Points on a hilly landscape, in no order, each with its height.
A ball rolls from a point to whichever of its 2 nearest points has the largest drop for the distance, and stops where none of them is lower. Distance is the straight distance between rows; heights are no part of it.
Bop (h 3.82): [123 160 129 197  84 178 141 135 138 143  96 129 171 175 118 135 167 166
 126 120 130 190 105]
tolu (h 3.83): [133 117 130 124 143  97 112 153  93 137 144  92 106  94  82 192 104 132
 108 114  94 134 138]
bag (h 5.52): [152 139 143 166  81 126 114 160  96 102 149 138 130 122 131 122 150 136
 131 107 104 138 128]
gebut (h 3.22): [126 193  98 127 134 164 152 126 160 158  98 141 185 176 139 126 154 132
 122 120 135 131  89]
rut (h 1.26): [134 145 119 139 146 143 143 149 136 174 109 118 145 147 131 186 142 115
 103 128 162 150 118]
tur (h 4.26): [125 117  80  88 132 161 127 115 145 136 140 171 131 135 126 143  92 125
 125 150 114  66  99]
Lumi (h 5.53): [ 65  59 154 155 126 169 116 140 138 138 142 111 119 172 124 163 122 108
 150 152 136 119 141]
guv (h 4.34): [136 141  91  66 157  73 111 131 111 114 162 140  97  87  95 122 116 122
 140  97  82  80 126]
lin (h 3.08): [154 117 106 101 160 117 124 110 157 123 146 171 112 117 109 199  99 137
  93 140 150 111 140]
Mabi (h 5.89): [102  82 130 110 142 114  87 138  90 132 135  59  94  86  60 113  84 122
 145 124  83 113 138]
Pagi (h 4.67): [150 127  96 106 117 175 122 103 128 138 146 167 152 124 119 137  91 160
  98 144 123 110 106]
didaf (h 6.70): [106 132 152 131  90 113 134 158 186 106 137 235 151 197 150 155 175 136
 152 112 138 106 152]
bami (h 5.36): [ 74 105 166 105 173  94 119 137  81 152 120  43  93 104 127 107 145  63
 152 107 105 116 179]
vadav (h 4.28): [130 159 125 126 149 145 149 133  79 176  75  79 152 148 160  99 157 104
 135 134 128 138 120]
suvof (h 3.24): [172 157 147 108 126  72 111 201 108  86 160 183 125 128 157 179 165 127
 138  93  91 160 127]
Poro (h 1.96): [162 131 118  89 129 125 116 184  42  90 177 122 109 120 124  89 140 115
 158  99  42 145 107]
veru (h 5.19): [ 88  79 141  99 148 175 115 133 119 152 127  91 118 171 131 146 117 121
 139 147 116 103 116]
tenom (h 5.37): [158 136  99 122 152 129 150  76 150 116 157 166  98 108 143 100 135 134
 127 115 156  89 134]
Miku (h 3.39): [125 198 115 193  94 181 157 119 171 136 103 166 187 181 111 154 164 174
 107  98 145 180 120]
finum (h 5.02): [142 140  96  80 179 115 156 113 132 141 158 156  97 121 159 128 145  99
 120 111 118  68 127]
zif (h 6.10): [190 139 126 181  61 146 113 132 118 110 130 135 159  86 108 128 143 172
  92 107 102 175  80]
zarog (h 5.12): [116 125 160 115 181 124 140 127  51 174 112  47 102  93 135 101 148  79
 130 111 109 118 145]
Rala (h 2.83): [135 154 103 130 124 135 132  89 183 128 101 176 165 123 131 145 101 165
 101 155 185 126 124]
zoz (h 2.58): [164 156 139 118  99 103 140 190  95  73 149 171 129 157 192 136 164 121
 171  88 100 193 116]
rizir (h 3.54): [149  89 133 147 130 187 137 100 113 153 107  97 103 102 123  94  83 158
 124 153 130 130 113]
Fugu (h 4.86): [ 87 107 127 100 134 142 125 180  98 160 104  74 137 138 127 136 120 100
 131 124 123 119 122]
Fatun (h 2.79): [ 96 134 122 150 173 167 143  68 197 157  73  96 158 154 141 127 118 127
 122 148 217 158 160]
bim (h 3.77): [117 105 103  75 168 128 108 101 154 135 143 151 121 141 126 157  84 120
 113 164 131  89 136]
lokor (h 4.06): [162 132 102 150 113 183 139  86 119 169  85  87 151 126 134  55  83 160
 119 157 116 130  96]
Taba (h 4.52): [146 142 127 149 120  61 121 101 165 100 114 126 131  70 106 135  94 154
 104 136 181 140 141]
ges (h 7.36): [ 90  98 135 155 105 153 123 102 150 106 131 138 111 149 115 102 121 156
 126 138 166 118 135]
bisik (h 3.46): [140 144 107 128 135 107 139  63 202  79  95 186 143 117 140 106  85 176
 116 142 194 117 149]
Mifov (h 3.97): [ 98 149 109  93 136 153 153 150  96 151  97 104 156 156 171  77 169  90
 157 131 124 102  99]
munir (h 2.67): [145 192  86 130 100 165 160 127 160 138 128 201 197 173 130 134 157 163
 105 117 114 142  74]
zireb (h 1.92): [138 164 145  90 120  93 135 190  57  81 130 109 115 139 193 118 165 107
 185  95  96 179 125]
Fedo (h 4.63): [129 120 152 183  94 126 123 140 116 168  56  45 140 120 117  93 117 123
 143 138 152 150 115]
Neta (h 2.24): [153 135 115 117 142 125 119 158 129 152 142 169 147 127 122 203 120 140
  96 133 135 134 117]
gefam (h 5.29): [ 78 114 155 124 136 105 111 137 152 156 123  81 141 150 132 162 151  77
 133 144 166 129 156]
zaz (h 2.34): [102  96 159 162 163 109 148  55 136 143  95  53  91  92 146  62 128 111
 141 129 175 115 161]
tamez (h 2.62): [182 142 101  84 138  91 119 172  70  90 187 134 112  94  94 129 139 114
 124  94  33 130 101]
goga (h 4.95): [ 82 109 164 150 114 133 123 123 140 166  82  55 141 146 121 115 130 118
 140 157 168 136 140]
mifi (h 2.98): [117  91 142 151 160 144 144  64 142 137  85  72 110 114 140  71  81 134
 150 168 176 120 156]
gik (h 1.94): [167 159  96 124 114 150 151 146 162 157 133 197 171 151 140 184 139 158
 103 126 114 141  95]
Pavaz (h 4.98): [151 164 107  83 129 113 146 140 101  98 157 160 125 131 175  69 174 105
 148 109  98 103  90]
gis (h 4.70): [136 160  94  68 146 106 135 134  96 122 143 148 122  99 145  95 121 104
 143 110 106  80 100]
sal (h 5.64): [ 49  87 147 105 165 137 110 118 189 181 128 102 150 146 147 175 127  48
 126 170 168 137 166]
vopu (h 7.15): [112 124 130 145  99 147 128 116 184 105 148 190 129 171 138 128 118 153
 136 150 154 109 133]
zumum (h 3.43): [117 181 118 157 123 160 150  93 201 134  98 172 189 155 113 156 118 169
 100 126 182 162 126]
mig (h 2.12): [114 144 129 162 150 169 164 107 151 175  81  98 151 167 149 156 152 124
 113 137 193 151 149]
dusat (h 6.25): [ 87  64 166 159 114 112 113 121 144 103 167 150  99 158  99 196 119 134
 116 150 147 156 181]
puf (h 5.83): [153 138 147 175  45 150 105 133 129  97 147 164 148 112 119 107 141 179
 106 129  95 147 112]
fomiv (h 2.91): [120  97 148 170  97 161 116 128  97 131 117  90  95 131 113  91 111 132
 136 151 107 136 113]
dena (h 5.63): [ 91  82 160  99 166  97  94 133  86 120 138  46  81 100  87 103 108  78
 153 112  82 104 159]
vereg (h 3.23): [162 124 117 100 133  60 108 168  74 100 157 104  99  77  76 152 119 121
 115  94  62 140 132]
kovi (h 3.37): [ 95 126 140 145 168 147 136  50 177 150  67  78 146 127 150  77  95 115
 137 173 200 116 171]
Pif (h 6.23): [ 88 122 134 106 153 119 125 147 198 145 141 175 134 167 155 172 164  92
 134 145 149 100 149]
fulo (h 4.04): [127 119 118 132 141  88 115  73 186  98  96 125 146  84 117 106  63 161
 124 168 198 129 152]
Zasaz (h 3.63): [118 156 123 113 142 123 145 148 143 146 118 134 164 164 158 109 154 115
 146 135 141 107  93]
ture (h 5.85): [ 78  72 177 145 119 129 110 165 117 110 154 118 100 162 107 175 133 106
 141 152 110 138 144]
mizit (h 4.65): [185 154  98 139 113 103 133 100 147  93 143 146 119  70 102 133 111 147
  96 110 149 129 125]
feza (h 5.65): [143 114 110 106 163 132 143  85 117 125 130 130  83  85 141  64 123 121
 128 124 143  88 141]
Gog (h 4.55): [136 144 111 110 134 122 131 169  65 161 106  80 142 118 127 112 132 123
 136 132 112 136 104]
Mado (h 1.46): [111 104 166 144 138  97 129 100 123 114 141  69  73 104 144  67 159 100
 156 106 154 116 173]
Rin (h 4.36): [141 104 154 171 106 109 116 173  86 142 133  74 128 115 101 185 118 134
 127 128 123 163 133]
suna (h 5.07): [160 103  99 115 110 165 114  79 135 105 135 155 140  86 110 102  57 165
 101 152 124 120 109]
fiz (h 5.25): [155 141 120 134  91 138 133 144 105 107 149 139 129 138 150  86 165 127
 149 118  94 124  88]
Givor (h 3.80): [185 161 117  96 156  62 129 162 117 110 152 181 110  99 138 138 144 109
 130  91  90 127 111]
vis (h 6.58): [ 85 102 180 178  87 102 110 130 158 110 126 180 132 154 102 211 126 153
 102 151 156 144 182]
Sato (h 5.76): [133 111 118 110 121 124  97 133  90 113 148  90 105  82  87  93  96 149
 133 123  67 107 104]
Pide (h 4.83): [157 133 128 125 149 142 151 143  36 155 120  77 115  81 130 106 142 112
 118 115  99 136 118]
lel (h 1.20): [139 150 134  71 138  81 126 165  49  81 155 101  76 124 155  89 149 103
 183  85  59 162 119]
bev (h 4.27): [195 159  99 117 141  90 141 121 106 117 158 154 105  66 117 116 139 137
 104  99 119 127 120]
Mir (h 4.79): [114 100 130  89 135  87  93 154 131  90 178 141  89 123  94 146 107 111
 141  97  77  90 137]
larof (h 4.21): [139 153 125 171  89 183 148 168  97 145 117 124 153 173 143 114 157 151
 125 112 108 172  85]
Bef (h 6.46): [114 129 145 134 132 127 148 151 169 126 148 181 124 175 159 166 176 109
 140 101 137 113 132]
rize (h 5.45): [156 104 114 129 100 134  94  99 116 103 159 129 110  78  97  85  76 158
 117 136  88 116 121]
leka (h 6.87): [120 123 166 182  80 114 135  98 178  92 139 216 131 151 109 200 122 183
  90 156 161 149 190]
Teb (h 4.29): [151 151 130 186  94 158 141 120 130 145  81  89 156 135 119  96 140 152
 123 128 159 159 121]
Mori (h 6.94): [114 139 128 125  72 125 119 134 178  97 144 238 139 167 131 141 130 157
 114 139 113  93 131]
safa (h 2.25): [112 106 157 149 126 142 123 125 101 118 133  91  90 116 134  81 144 100
 158 118 134 125 127]
Vesos (h 5.94): [ 84  94 139  86 183 118 117 122 199 174 133 144 141 149 149 208 132  79
 127 168 150 120 161]

For each start below, name the point where the ball stops.
vadav -> gik
vopu -> Miku
sal -> Miku
mizit -> lel
Rin -> lel

Call two points neighbours if one is among the 2 nearest of the other. Go from one point of each pair to the other, from neighbour to neighbour, staying as low as possible. Name the highest point that can't be avoided.
rut, gik -> Neta
Miku, gik -> Teb
Mado, gik -> kovi
Rala, guv -> Mir
Rala, Miku -> zumum
lel, rut -> mizit
